Points on a hilly landscape, in no order, each with its height.
A ball rolls from a point to the lowest of its 3 nearest points, and stops where none of them is lower. Distance is the straight distance between rows; heights are no part of it.
nofa: [143 147 122 139 142  84 103 131 123 163 114 167 129  92 116 139 127 154
 175 105 158 112 113 171  81 127  86 157 133 151 132 159 142  94 149 143
  95 137 128 132 197 126 135 115 130 143 143 148 153 140 129 130 142 110
 143 132 130 135 124 151 123 116 116 107 111]  h=299
gez: [125 123 117 137 141  78 107 139 122 153 126 135 111 102 112 141 132 159
 146  99 139 106 126 136 121 150 117 156 135 144 129 146 135 111 169 138
 112 100 120 107 147 125 135 140 127 135 146 144 126 140 150 115 107 111
 140 112 133 125 118 129 135 129 102  83 126]  h=40
Dum: [141 130 158 116 104 198 141 112 112  95 142 122 121 172 146 123 112 110
 116 190 123 160 160 121 161 102 148  88 107  96 138  97 104 134  43  99
 152 129 151 159  96 129 105 117 118 104 102 126 114  99 110 129 145 143
 101 152 161 115 135 146 122 147 156 171 102]  h=94
pimap: [136 122 150 125 103 175 144 130 109 102 155 120 139 152 149 136 119 111
 106 160 118 154 144 119 141 122 148 111 126 101 128 118 128 142  73 122
 137 139 148 153 115 131 125 116 116 115 112 122 128 109 110 142 136 136
 102 130 148 125 133 132 138 145 141 152 116]  h=376
tiru: [152 144 129 108  94 126 115 134 132 138 105 156 154 109 117 127 137 111
 152 116 171 125 116 170  99 102  79 131 140 131 127 155 132 122 122 147
 126 144 141 128 184 124 145  93 137 133 126 145 138 120 123 125 139 121
 126 149 136 121 143 149 116 127 152 144 101]  h=720
rezud: [109 144 141 114 117 170 156  91 128  75 170 105 110 177 164 114 116  87
  85 186 120 151 157  84 175 121 174  79 117  90 124  94  89 152  79  98
 161 133 134 157  46 118 112 161 124 101  94  92  91 115 102 153 127 163
 115 146 134 121 130 126 125 128 154 173 122]  h=256
lizis: [124 107 126 122 133 119 141 118 129 128 120 110 127 130 127 133 134 141
 121 128 100 119 135 118 140 141 130 117 135 124 126 123 124 139 121 131
 134 127 111 115 125 139 133 140 126 121 139 111 124 125 120 121 113 113
 118 130 106 123 117 122 134 120 133 127 135]  h=222
nar: [152 134 137 103  86 169 119 150 121 134 124 131 154 132 131 120 135 111
 126 139 150 146 149 149 117 103 100 123 123 104 136 108 136 137  82 140
 140 145 167 152 166 131 137  98 145 131 104 141 124 104 120 138 136 137
 109 136 167 110 147 136 109 158 157 172 107]  h=475
tuz: [157 166 149 115  92 187 118 144 106 124 138 142 145 149 139 130 119  93
 126 176 160 159 170 178 117  95 102 110  89 101 155 103 119 116  37 122
 167 142 175 163 131 129 118  94 130 132  85 147 120  84 107 145 146 119
 110 160 176 127 145 134 107 153 158 213  93]  h=499
tutip: [ 75  87 119 144 157 113 139 117 151 107 138  84  83 143 117 113 121 148
  88 115  77  95 125  65 149 171 161 128 141 148 117 114  97 155 186 121
 141 125  94 105  52 141 112 185 133 127 141 103 125 165 149 134 103 160
 143 102  91 137 126  95 130 115 115  79 173]  h=620
Vovot: [ 86 124 122 124 134 156 156  92 143  86 168  82  99 182 150 110 132 110
  78 162  89 147 143  72 181 136 185  70 120  94 122 106  90 171 117 106
 146 123 122 136  17 121 114 179 114 118 123  85 113 110 108 134 111 172
 119 134 117 125 132 106 145 137 115 157 142]  h=604
Ligav: [162 184 149  97 104 194 121 145 108 130 123 148 156 157 149 123 122  93
 131 183 178 170 165 169 114  76 102 106  88 109 136 103 142  98  34 116
 161 154 173 154 159 118 126  88 131 125  88 146 114  80  92 143 161 119
 109 157 196 105 151 149 101 166 165 207  98]  h=375
gomob: [127 114 139 121 120 200 161 112 113  79 167  99 125 165 162 124 118  97
  99 197 115 171 153 119 157 110 176  89 107  98 124  86  97 143  60  96
 166 136 144 155  71 125 101 117 122 106  98 106 101 106 118 159 134 142
 109 152 153 113 137 136 107 138 166 174 112]  h=98
Buso: [158 146 128 122 110 119 120 140 119 182  88 180 146  93  99 137 138 128
 172 110 168 133 105 182  98 127  72 155 133 155 150 152 152  94 119 145
 123 143 138 135 229 125 142  74 117 133 138 157 144 118 121 113 143  87
 140 140 148 118 135 144 108 130 139 146  91]  h=807
guk: [162 139 130 125 101 110 115 146 106 179  91 184 163  96 100 149 133 127
 171 114 167 139  95 200  93 126  83 154 129 151 151 158 164 100 115 135
 121 127 130 140 236 107 144  66 116 135 130 159 145 103 121 113 143  92
 135 145 138 131 147 147 111 128 135 138  83]  h=778
tokol: [155 133 127 124  97 124 104 127 110 165 107 165 163  90 111 139 130 115
 170 130 173 141 101 187  93 112  86 130 127 143 146 144 156 106 113 140
 111 138 136 138 229 110 128  65 125 135 117 163 133 112 121 112 147 111
 132 162 141 123 152 151 114 120 146 151  95]  h=685
lud: [136 146 114 118 134  88 111 131 132 145 114 156 122  94  97 151 135 143
 153 109 152 110 117 159  93 130  95 155 134 137 129 141 130 104 143 135
 106 126 134 124 176 128 143 125 124 124 136 146 129 130 122 137 134 111
 139 119 134 129 133 137 120 118 122 115 112]  h=99
Miru: [153 144 134 109 110 149 117 152 112 135 118 145 155 116 127 127 129 103
 130 122 157 145 139 142 113 104  98 127 123 111 134 127 129 124 102 139
 141 144 153 137 162 128 150  87 132 130 117 144 138 110 125 135 147 133
 120 140 161 113 140 142 113 144 143 160 111]  h=496
dulib: [ 91  99 131 164 165  87 105 112 161 118 142 113 106  97 112 119 143 163
 136  76 109  98 107  86 130 151 142 157 130 154 108 156 120 139 214 129
  86 109  94 102 114 135 116 169 114 133 147 107 139 177 175 140 110 126
 154  93  78 146 118  99 147 109 118  46 165]  h=306
Funa: [127 108 127 127 133 132 160 121 141 123 135 114 119 141 148 131 131 134
 115 128  84 120 143  96 140 147 150 125 133 131 120 124 123 130 115 131
 131 126 111 113  91 131 120 141 132 134 133 112 118 126 121 118 121 127
 109 128 117 127 129 133 133 113 129 115 145]  h=83
zufo: [133 117 116 126 162  90 107 107 145 138 126 126 119 106 123 129 122 153
 126 104 119 111 137 127 131 147 132 150 121 130 124 129 133 108 161 147
 120 116  98 112 124 134 121 125 126 120 155 125 121 142 150 121 106 118
 135 116 117 133 114 119 136 129 122  93 131]  h=126
gazul: [ 90 100 124 138 170 120 135 137 167 126 129  99 100 126 136 117 129 146
  92 101  99 110 129  82 148 157 137 140 124 145 124 128 114 145 183 122
 128 115  99 107  74 121 109 172 131 134 137 111 112 165 155 125 114 142
 140 100  95 145 121 116 143 109 123  79 172]  h=671
fefo: [146 112 123 121 141 104 125 124 140 132 125 123 116 122 121 142 121 135
 121 120  99 101 134 116 136 141 139 129 138 126 121 126 125 128 131 145
 146 119 105 113 131 135 129 147 126 128 155 128 128 134 134 113 106 115
 122 121 117 124 124 130 125 115 136 111 132]  h=321
dif: [116 127 160 114 117 167 168 107 129  79 145  98 113 167 160 118 127  96
  96 181 121 165 144  93 161 113 177  92 121 101 129  89 105 153  76  97
 159 131 138 158  64 112 112 136 118  96 111  98 103 104 101 160 134 143
 114 147 132 131 137 131 128 127 150 160 117]  h=257
Fer: [ 94 136 132 111 141 178 149  94 140  78 181  90  95 195 147 109 126 111
  81 182  94 144 146  78 180 120 187  69 119  91 131 107  74 165 106  99
 149 125 124 133  13 122 119 166 120 114 123  87  89 109 106 137 130 168
 114 150 122 116 123 114 146 137 127 141 128]  h=484
Ligov: [119 120 120 153 150  75 104 144 131 142 124 128 119  87 101 145 129 171
 142  68 126  94 104 119 114 162 134 154 139 154 123 156 159 129 210 139
  86  99  97 100 153 141 139 150 124 136 147 133 138 150 157 125  97 123
 151  93  93 153 107 108 145 129  94  70 155]  h=147
burag: [122 123 127 129 147  80 105 126 143 138 119 147 115 101 103 147 124 161
 137 103 132 118 136 143 114 137 115 152 122 140 129 147 138 108 164 130
 118 127 119 124 152 120 142 140 140 128 157 136 120 144 133 118 108 116
 129 106 118 123 113 133 130 123 109 104 132]  h=46
nik: [108 122 109 126 129 155 153 108 126  94 136 102 113 160 157 115 130 105
 104 144  87 156 135  85 149 138 163 109 128 110 132 102 102 152 115 105
 135 135 137 121  64 118 127 157 122 127 123 114 124 124 112 137 134 144
 114 128 128 128 118 130 135 123 127 148 138]  h=463
gobe: [ 99 139 135 110 116 165 148 102 126  73 167 100 106 195 149 123 115 102
  76 173 115 146 148  81 176 123 185  75 122  88 131 104  90 167 106  98
 166 128 133 147  28 111 121 161 130 109 100  78  99 106 113 152 131 171
 125 146 126 124 124 125 136 142 131 157 129]  h=382
vom: [146 136 134 108  98 155 121 133 121 125 134 129 145 133 121 136 135 112
 120 132 137 137 138 131 134 126 120 124 133 110 117 124 128 141 112 121
 139 133 146 134 151 133 125 118 137 126 117 143 143 122 118 123 135 130
 120 133 152 115 128 119 124 136 137 155 124]  h=443
Kasof: [ 91 127 135 118 123 190 159  95 149  76 177  79  97 193 156 108 120  88
  62 196  90 135 160  64 198 109 203  65 122  91 132  97  82 166  89  95
 183 144 128 149   4 126 108 160 125 106 105  79 100 117 101 134 124 173
 122 149 122 109 118 119 138 140 143 170 142]  h=393
Dak: [157 151 111 138 110 100 106 142 102 170  96 179 159  78  98 143 139 140
 175  98 167 131  99 198  86 131  73 164 140 158 155 163 159  92 137 140
 110 126 129 136 232 127 142  85 124 143 137 142 146 127 124 111 157  94
 140 134 134 141 131 145 118 132 120 135  94]  h=578
lazit: [117  98 128 142 158  82  99 137 149 132 126 125 121  96 105 137 131 156
 136  81 125 104 110  95 130 153 140 146 132 149 128 153 143 122 193 150
  97 105 115 109 133 139 125 147 115 126 144 122 125 150 158 131 106 127
 150 114  92 139 111 117 141 116 122  72 156]  h=112
Leziz: [157 148 123 143 126  90 112 147 100 188  98 186 155  74 101 137 127 149
 174  96 168 119  89 189  83 130  71 175 127 169 142 168 181 105 147 147
  89 133 137 136 220 126 152  86 132 139 149 159 152 128 142 123 153  84
 141 141 127 134 137 149 115 128 106 128  97]  h=408
Nesir: [131 130 126 117 119  87 110 125 127 140 115 148 125 115 117 148 128 151
 151 106 134 116 122 148 117 135 110 140 138 127 138 136 134 103 145 139
 124 126 136 122 156 117 139 129 135 121 147 140 128 141 137 115 125 110
 135 130 131 129 125 133 122 118 129 115 125]  h=120
kam: [116 104 132 149 162  93 113 133 146 122 134 118 118 123 123 123 128 150
 138  99 105 102 116  93 137 148 135 158 121 140 123 136 140 134 185 130
 101  99 102 114 124 140 113 146 108 129 146 111 122 161 152 117 107 118
 147 128  88 138 116 112 144 109 114  67 157]  h=134
kem: [139 150 140 113 103 176 120 141 105 127 139 142 158 136 140 125 134 101
 126 149 150 149 152 137 112 100 108 115 108 100 136 116 137 133  68 134
 137 138 181 162 143 122 141  88 126 148  97 132 120  90 112 136 144 135
 113 140 160 113 145 133 125 153 135 182 104]  h=485
fop: [137 128 142 119 102 161 141 118 114 109 137 120 139 149 137 136 127 120
 108 146 117 145 127 124 148 129 136 123 140 108 117 109 117 145 102 123
 137 137 131 135 114 128 125 123 129 135 122 134 138 115 118 123 132 134
 108 127 152 113 133 129 135 135 134 153 118]  h=415
pinen: [160 166 143 115  91 171 122 151 104 128 125 136 165 137 136 134 120  84
 139 157 165 162 157 162 114  97 114 113  92 110 135 109 140 119  55 127
 157 149 169 160 152 124 138  92 145 134  84 143 120  75 113 144 152 125
 104 158 184 116 146 138 106 168 154 195  98]  h=492
Pila: [136 115 129 130 118 149 146 121 120 110 135 111 131 138 153 137 122 111
 112 153  98 135 136 106 136 130 147 105 132 113 122 124 118 145 100 123
 133 135 129 125 101 127 124 145 134 120 130 119 137 120 116 129 137 139
 112 115 124 122 111 131 131 123 128 141 138]  h=287
napu: [ 85 137 111 127 144 154 139  99 147  94 161  91  97 202 154 122 125 132
  87 144  83 143 143  66 184 143 182  79 122 111 116  93  91 152 131 110
 140 117 120 115  22 126 117 181 128 122 136  97 102 125 115 134 119 171
 134 115  97 125 130 112 157 131 110 125 138]  h=761
lalo: [137 156 106 157 143  74 108 146 120 159 109 177 137  84 109 133 136 157
 174  81 153 108  97 166  70 137  93 168 144 167 123 164 160  94 164 140
  94 126 115 116 186 127 147 118 129 149 136 140 156 156 144 115 138 112
 147 112 124 134 128 144 125 109 109 103 120]  h=201
dovum: [116 100 135 135 151 118 151 123 149 120 124 105 107 141 138 128 129 135
 116 123  86 126 118 100 151 147 132 119 128 133 107 118 118 143 141 129
 130 124 112 118  78 130 112 154 125 134 135 128 116 142 139 116 120 130
 130 125  97 136 115 129 126 112 138 107 146]  h=209
muvi: [143 137 152 117  96 171 132 138 108 119 142 128 145 144 141 123 124 102
 109 165 138 150 140 145 143 100 134 111 103  96 143 110 127 138  62 124
 155 136 160 159 118 122 123  98 130 124 105 136 127 102 114 133 135 132
 112 131 176 121 141 138 115 157 147 180 104]  h=453
Ziv: [140 138 112 134 147  68 102 134 133 148 120 146 113  90 105 131 122 157
 159  98 148 115 124 152  92 138 104 151 143 150 134 158 150  96 174 132
 104 114 126 124 161 131 137 141 133 130 158 137 134 158 124 129 127 115
 148 108 127 131 118 132 125 118 101  95 129]  h=7
los: [132 138 104 146 147  68 107 156 119 155 105 157 128  77 108 134 140 164
 167  69 147  87 105 141  87 144 106 166 150 166 131 159 148 112 185 152
 100 118 123 115 183 132 131 116 142 134 141 161 145 163 142 119 129 107
 152 102 123 147 118 128 134 121  90  91 144]  h=90
Takoz: [187 148 127 108  89 157 124 162 106 163 103 170 177 120 123 125 123 109
 153 162 193 170 116 187  90  75  88 129 119 125 147 125 164 110  76 136
 135 141 152 147 217 127 136  64 139 134  95 141 147  93 109 109 138 128
 120 148 176 117 147 159  90 153 160 189 101]  h=189
zozav: [175 141 111 147 152  70 116 169 104 176  90 174 140  57 101 136 142 158
 180  85 167 106  85 177  75 135  78 186 125 172 128 168 177 105 161 145
  89 116 128 124 235 135 150 113 130 153 148 140 165 148 146 117 137  92
 160 115 117 145 135 147 141 117  90 102 133]  h=248
tarok: [159 135 133 112  93 126 122 145 102 156 105 160 164 122 118 126 137 104
 155 136 179 144 110 175 102 100  84 133 124 133 142 140 153 105 112 134
 120 143 155 133 200 124 139  66 130 148 102 150 139 108 127 121 137 118
 125 150 152 105 145 147  91 137 152 161  97]  h=356
puti: [169 154 146 105  97 182 126 144  93 154 122 143 169 137 142 131 125  98
 149 197 192 162 161 197  98  73  93 110 102 120 148 122 164  92  40 122
 163 146 176 145 191 137 137  66 132 124  97 151 131  88 100 132 164 114
 116 159 190 115 145 155  92 157 155 202  97]  h=223
dagam: [ 79 131 131 127 145 149 159 112 156  98 149  78  95 184 153 121 119 118
  87 138  78 130 133  73 175 138 174  99 136 111 125 101 100 149 141 118
 150 118 113 117  30 142 114 178 124 120 134 104 114 127 117 129 115 170
 145 120 103 132 123 112 150 132 101 119 158]  h=763
kep: [122 117 120 136 156 111 139 113 144 128 122 104 131 138 125 113 134 123
 122 122  83 111 130 100 148 143 150 124 129 127 114 123 121 130 135 134
 125 128  90 103 102 140 122 140 136 135 140 117 125 144 133 126 120 131
 126 116 108 125 129 123 129 105 132  94 147]  h=309
gove: [103 136 126 120 132 144 161 115 143  90 146  95 110 182 154 132 134 116
  93 142  77 130 141  85 163 142 172 107 134 111 125 103 101 150 132 122
 144 115 121 117  37 126 134 167 133 133 126 122 124 122 121 135 125 154
 117 109 109 140 124 119 147 113 141 132 143]  h=515
zanol: [142 146 119 119 108 124 116 118 121 135 105 141 150 113 113 138 128 119
 140 112 162 119 119 163 115 113  84 142 140 123 121 145 132 124 130 134
 115 141 138 124 185 119 139  98 143 130 131 144 135 119 122 125 136 113
 125 130 132 116 133 140 116 128 144 131 110]  h=580
rim: [ 88 131 128 132 142 134 150 115 150 102 136 102 106 161 144 117 130 115
 100 123  83 119 123  86 159 147 151 114 133 127 123 101 115 141 143 119
 134 145 111 105  44 133 121 168 126 132 135 122 119 125 115 127 126 162
 135 104 102 133 119 120 135 109 127 124 156]  h=430
zono: [148 141 141 117 100 161 124 141 115 130 144 119 151 134 127 125 137 113
 123 143 148 143 132 139 122 102 113 108 125 108 127 118 135 146  83 124
 145 131 164 149 150 132 135  98 134 125 107 132 136 106 121 132 134 137
 113 131 156 119 133 129 116 156 137 165 113]  h=461
gevug: [166 143 122 107  96 158 128 150 104 171 106 152 168 114 134 130 126 104
 148 161 180 152 122 184  96  90  86 115 120 125 135 143 158 110  71 144
 149 151 157 131 197 132 140  58 126 124 106 135 141 100 126 114 146 131
 117 157 178 113 153 145  94 143 158 178  95]  h=183
vomid: [118  98 127 140 163  91 135 120 148 134 132 115 120 120 116 131 123 145
 127 108  90 108 125 119 138 150 135 132 124 135 123 131 127 124 154 145
 113 123  98 102 108 134 112 151 108 131 152 113 113 139 143 128 115 124
 128 126 101 128 108 125 143 106 124  87 157]  h=422
koliz: [135 124 128 117 121 122 134 116 127 125 124 125 124 132 120 126 132 132
 136 135 106 122 131 120 141 126 129 124 125 121 118 118 121 133 125 140
 121 126 118 119 134 128 127 118 134 133 149 124 132 129 133 114 111 114
 115 120 113 115 123 132 134 125 135 132 135]  h=338
Fes: [ 72  96 126 175 171  87 115 116 165 112 115 110 104 104 111 109 138 170
 121  71 108  83 108  77 118 162 158 156 142 151 105 155 125 144 221 117
  94 102  90  94 105 128 129 181 118 132 145 110 137 177 164 131 113 131
 160  98  67 147 114  78 154 100 113  42 168]  h=418
sozo: [ 83 115 118 143 164 131 158 127 153 111 130  86  94 147 136 108 121 128
  94 118  86 105 129  79 159 166 153 137 145 145 117 121 105 142 170 123
 134 126 105 100  42 134 109 183 132 145 145 107 112 163 140 126 128 142
 149 110  92 147 124 121 135 118 115  89 164]  h=672
Ranin: [104 109 134 156 163  89  89 126 141 127 123 120 128  90 119 127 136 165
 136  66 124 103 110 103 120 149 130 153 135 151 115 159 145 134 221 146
  88  78 101  99 127 144 139 158 110 131 144 123 132 160 155 122 107 120
 147 104  81 144 113  92 155 110 106  50 145]  h=173
Muda: [121 101 127 156 166  69  99 148 131 140 125 129 102  94 100 139 127 170
 157  70 135 109 113 135 122 140 121 156 135 139 138 157 142 115 200 150
  98 108 120 114 144 132 134 129 120 134 160 133 136 158 157 125 115 114
 161  94 100 155 112 109 134 123 102  68 160]  h=103
gipab: [100 116 121 131 149 124 148 124 150 119 122  91 110 149 143 109 132 130
 106 127  82 107 132 107 153 153 158 120 129 141 116 115 116 135 159 130
 128 133 102 106  71 134 112 164 125 136 138 115 121 135 133 131 123 133
 133 112 101 134 123 122 142 111 127 110 151]  h=325
kemel: [147 119 117 140 140  71  96 145 129 142 125 156 122  79 114 140 138 170
 158  91 143 114 108 151  95 136 116 170 137 154 125 154 150 104 179 147
  99 121 131 113 174 133 132 134 141 130 152 141 140 157 147 132 121 123
 141 111 131 144 116 139 142 116 101 100 137]  h=47
Dupo: [129 110 117 145 147 102 137 113 147 131 124 109 120 119 124 129 115 137
 133 123 111 109 139 121 137 140 134 123 133 123 118 116 139 136 140 137
 130 118 111 108 115 141 110 145 126 137 159 120 114 153 133 121 111 125
 127 125 100 126 125 120 138 117 128 103 138]  h=379
figu: [139 145 127 136 121  91 110 129 132 161 109 159 137  99 100 131 131 136
 170 104 154 124 115 175  85 119  86 151 139 158 132 150 143  99 136 140
 101 136 136 131 197 110 143 111 138 138 136 142 132 125 127 129 150 102
 134 142 126 132 128 150 117 126 117 113  92]  h=497
Vopa: [133 135 118 107 119 118 116 121 127 133 125 127 136 120 102 139 127 131
 141 121 133 126 120 156 111 128 103 146 144 125 121 127 120 121 131 138
 124 135 132 129 160 127 142 111 128 118 145 148 143 130 128 122 122 110
 126 125 140 106 142 133 126 119 134 128 113]  h=530
fimi: [139 118 135 127 101 171 140 131 117  98 153 118 133 151 153 135 135 103
 129 156 106 147 126 108 146 121 156 105 136 102 123 113 118 145  81 106
 140 128 137 139 100 127 115 130 128 122 115 126 134 111 105 126 138 128
 107 137 147 126 133 118 137 127 123 139 128]  h=435
nufi: [181 122 110 137 139  72 102 167 122 195  78 201 149  59  87 131 135 164
 193  69 185 105  93 190  73 129  57 210 145 179 134 165 174  97 169 154
  86 128 116 128 249 144 153  88 135 142 153 160 169 145 141  93 134  78
 141 116 108 135 125 131 133 130  89 102 138]  h=277
rugem: [153 142 131 110 106 161 120 148 115 143 105 139 172 119 134 122 128 106
 149 138 177 143 127 162 108  95  99 114 123 123 142 131 154 127  87 136
 133 149 171 134 196 125 139  83 142 134  88 147 142  95 113 128 135 130
 116 162 163 111 139 144  93 145 146 176 103]  h=186
ledek: [ 81  91 119 153 172  94 140 108 168 118 127 108 109 117 130 114 139 164
 106  90 100  96 123  75 138 162 167 156 146 143 102 144 110 160 210 117
 116 112  92 107  70 127 123 175 120 136 157 108 125 176 154 134 106 141
 156 103  87 150 131  90 146 102 109  63 169]  h=534
loso: [121 110 106 141 152  68  99 149 124 147 119 144 117  89 115 142 126 165
 150  71 140  91 102 142 102 146 118 160 136 154 130 156 151  98 190 148
  93 118 120 115 152 120 128 136 136 132 148 149 149 161 153 115  99 113
 148  99 123 142 105 114 131 123  87  85 156]  h=82
tuk: [ 88 121 135 109 121 188 150 102 130  68 177  83 104 184 157 120 108  85
  70 186 120 153 157  88 185 108 184  81 121  83 132  94  74 154  74  92
 173 132 136 155  22 117 102 160 130 106  93  86  99 112 103 158 120 151
 108 154 129 117 132 131 120 134 146 177 125]  h=337
nukiv: [111 136 149 121 112 185 165 109 125  87 152  96 116 168 165 128 104  85
  88 186 126 167 161 105 169 108 174  89 117  97 137  95  97 146  68  94
 161 129 137 159  52 116 101 146 132  96  94 101  99 104 109 157 132 153
 107 155 136 125 133 126 121 127 157 161 122]  h=165
biz: [158 137 123 153 140  71 103 154 111 179 106 180 136  70 104 140 136 161
 173  89 157 107  98 165  72 136  81 181 132 162 135 173 168 107 162 146
  87 124 128 115 220 135 142 118 128 148 148 147 153 156 136 122 129  96
 144 118 118 149 114 152 133 121 104  98 121]  h=199
tupum: [141 137 133 110 110 110 114 124 134 138 114 131 141 123 110 138 126 119
 121 109 134 102 125 143 124 120 114 134 146 133 117 126 127 127 115 133
 129 139 134 124 149 133 135 123 142 116 138 145 130 130 129 123 122 123
 118 121 139 115 113 122 115 125 128 138 114]  h=576
gopu: [144 131 130 103 104 131 125 118 113 124 126 124 134 122 118 137 133 135
 124 126 144 131 137 143 138 122 109 119 132 114 115 129 119 135 119 138
 143 134 135 142 145 136 147 110 134 131 121 144 145 127 129 121 126 121
 114 127 138 123 124 119 126 126 137 156 122]  h=482
fod: [189 149 114 101  95 142 129 158 106 170 104 161 166 110 117 130 125 116
 159 155 189 148 107 193  98 100  84 134 124 128 141 138 158 106  91 150
 127 135 156 154 236 118 133  66 122 128 102 158 148  96 121 105 138 113
 130 153 159 116 141 153  84 151 162 179  99]  h=281
Vav: [138 136 144 114  91 206 138 137 104 103 148 111 136 163 158 125 114  99
  99 211 134 165 171 148 151  98 139  96  99  97 131  89 100 133  45 105
 167 144 153 168 113 133 113  97 120 113 100 126 107 107 115 143 152 135
 102 155 165 123 143 136 117 154 153 182 101]  h=169
bisev: [ 95 130 122 131 140 155 154 104 133 101 161 100 107 191 159 118 121 115
  91 140  86 140 134  70 169 132 178  83 123 115 125 112  98 160 130 106
 138 123 124 117  37 124 116 165 119 128 114 102 113 111 113 138 123 172
 129 125 111 134 122 122 147 130 111 140 138]  h=631
Med: [163 141 109 138 140  81 107 160 107 188  90 187 159  68  86 135 143 137
 175  89 173 117  99 200  79 133  68 191 131 182 145 172 170 100 158 153
  91 119 125 122 244 150 155  90 134 150 152 159 163 138 149 125 137  74
 145 123 123 142 134 139 135 130  96 106 118]  h=293
vubos: [ 64  94 121 164 168  94 119 112 161 112 126  96  86 115 122 113 139 166
 103  81 104  95 113  65 144 161 168 152 155 143  99 142  99 156 228 120
 116 113  87 109  65 121 117 199 127 143 148  98 133 175 175 129 113 157
 151 100  78 153 117  78 158 109 109  37 180]  h=501
motid: [141 138 109 147 141  62 102 156 117 164  93 165 126  64 114 130 137 155
 166  71 151  82  94 152  71 134 103 177 131 173 123 166 155  99 186 142
  87 126 121  98 200 145 133 126 139 139 140 156 156 158 153 105 131 104
 153 108 128 148 122 139 143 122  90  99 141]  h=125
Ruv: [104 124 141 140 117 181 157 107 127  82 164 118 114 161 164 118 128 111
 112 168 100 163 144 102 153 123 173 113 132  91 119 108 102 143  98 100
 141 130 138 149  66 115 118 139 126 106 105 116 121 111 116 156 133 138
 107 140 140 137 134 114 135 124 140 153 116]  h=37
sivap: [ 76 107 126 134 141 124 147 114 149 108 122  69  91 172 129 117 107 132
  85 120  80 107 110  78 161 164 165 122 129 139 107 115  95 158 174 113
 149 132  91 112  42 152 116 189 126 124 147 104 119 166 127 138 110 159
 136 100  97 129 118  94 153 117 112  84 171]  h=666
naru: [123 108 125 144 157  87 106 121 140 139 125 121 111 109 113 124 124 161
 146  96 113 105 132 113 125 147 139 145 124 142 132 141 139 117 171 140
 118 109 105 112 126 127 131 147 117 120 141 128 123 155 145 113  97 116
 141 118 110 126 116 116 134 111 123  82 145]  h=109
muz: [114 123 134 139 114 166 153 118 127 104 135 120 123 172 157 123 128  99
 121 164  91 154 128  99 150 126 161 104 123 112 117 105 107 142  96 101
 140 128 133 132  76 114 118 144 134 112 116 125 126 117 118 139 135 148
 106 133 133 131 126 122 144 132 122 140 131]  h=331
mem: [143 143 124 108 115 103 102 121 130 141 121 152 134 102  91 133 130 137
 139 112 147 121 115 149 107 130  87 138 139 137 131 137 138 105 136 137
 122 140 125 119 167 118 155 114 129 120 131 149 137 141 119 122 138 119
 129 134 131 120 133 146 121 114 133 133 105]  h=343
Saput: [ 84 113 135 133 147 133 156 122 147 107 142  89 102 161 142 114 133 128
 102 120  80 107 136  71 170 170 157 108 137 133 117 105  95 151 156 122
 129 129 101 111  24 127 121 181 136 141 143 106 113 154 127 128 110 153
 128 106 102 136 123 112 141 109 109 109 154]  h=539
pelu: [132 133 128 119 130  93 109 120 128 132 121 130 132 113 110 146 113 147
 131 115 139 117 135 145 128 138 113 131 137 132 134 128 131 115 144 156
 127 127 125 119 157 131 136 133 138 118 148 145 131 133 137 117 106 109
 132 128 126 120 120 127 126 123 123 115 124]  h=203
Ripel: [134 112 128 126 122 141 146 110 131 120 138 120 136 141 132 119 128 123
 115 141 105 116 136 123 138 128 150 109 130 120 112 121 136 140 127 121
 125 136 113 135 119 134 132 131 134 109 132 122 142 122 131 126 133 123
 107 115 120 115 121 113 131 123 128 128 133]  h=336
Tidu: [112 121 128 134 136 152 170 110 128 112 133 110 133 142 152 122 131 110
 106 144  84 147 140  96 149 129 149  99 137 107 113 112 100 142 107 117
 135 133 127 118  76 124 120 143 124 130 117 114 120 119 119 146 137 141
 112 128 116 137 119 126 136 135 135 135 136]  h=378
Zusob: [151 159 155 110  99 189 124 143  92 113 155 125 132 149 143 128 133 101
 121 177 153 166 170 145 128  93 118 106 103 105 143 102 127 114  47 112
 157 136 160 169 129 122 114  92 120 114  83 142 103 100 104 136 153 130
 110 146 175 114 146 151 125 162 156 194 102]  h=339
Gokop: [170 143 127 110  95 171 127 152 105 151 121 152 167 134 150 126 117 102
 151 159 177 159 139 175  98  89  93 113 113 119 147 127 160 116  64 135
 144 157 168 145 183 121 137  70 137 135  97 143 125  94 115 118 154 121
 112 166 181 120 152 150 101 158 150 183 108]  h=131
luvi: [178 152 120 115  94 138 119 146 117 164 113 178 153 109 114 132 144 113
 160 142 186 139 105 180  88  95  92 130 120 132 156 136 151 107  89 143
 132 136 135 147 218 124 143  61 127 133 117 147 147  94 112 112 141 117
 130 150 149 124 146 149  88 141 150 162  78]  h=441
nok: [123 121 144 132 111 176 141 122 115 104 153 117 131 160 161 122 115 116
 115 182 105 156 149 115 150 113 160 101 125 108 127 109 117 144  83 113
 140 125 131 157 100 131 122 109 124 120 106 113 122 103 114 157 140 136
 102 146 150 120 128 134 142 128 141 146 118]  h=315
Deta: [121 126 134 138 130 137 155 109 132 118 129 122 125 153 148 131 135 113
 110 130  69 125 141  98 143 121 146 122 137 123 123 121 113 137 119 119
 122 132 115 119  90 127 124 148 125 136 137 122 126 120 126 115 142 127
 129 128 120 132 114 130 141 120 130 135 139]  h=187
Vobev: [108 107 119 146 166  79 103 134 148 148 117 130 115  93 115 133 129 164
 144  88 123 120 133 123 129 142 136 144 125 146 139 146 139 113 186 151
 100 100 106 101 141 125 136 146 110 132 158 138 119 152 152 121 107 116
 137 110 107 133 108 115 145 128 105  77 151]  h=100
Resov: [ 66  94 125 150 171 110 137 111 167 102 137  85  83 145 118 106 123 154
  93 103  95 101 106  68 147 170 160 141 136 142 115 111  98 153 197 103
 139 116  91 108  48 139 110 188 125 129 145 103 116 169 166 127  89 155
 160 106  96 150 126  94 135 119  95  62 193]  h=551

Two balls start at each pair of points below. Name the first point that both come to, or write none.
Buso / Med => biz
guk / nufi => biz
nar / gopu => vom

Call two points neighbours if one is among the 3 nearest of the other. Go from one point of each pair to the other, from neighbour to neighbour, staying as low as possible. Name the highest point that can't be avoided.
Ziv / Gokop => pinen
lud / Ziv => Nesir
Ruv / Funa => Tidu
Dum / Ruv => dif

Where does a ball stop that starts at each point below?
bisev => Dum
tutip => Vobev
zozav => Ziv
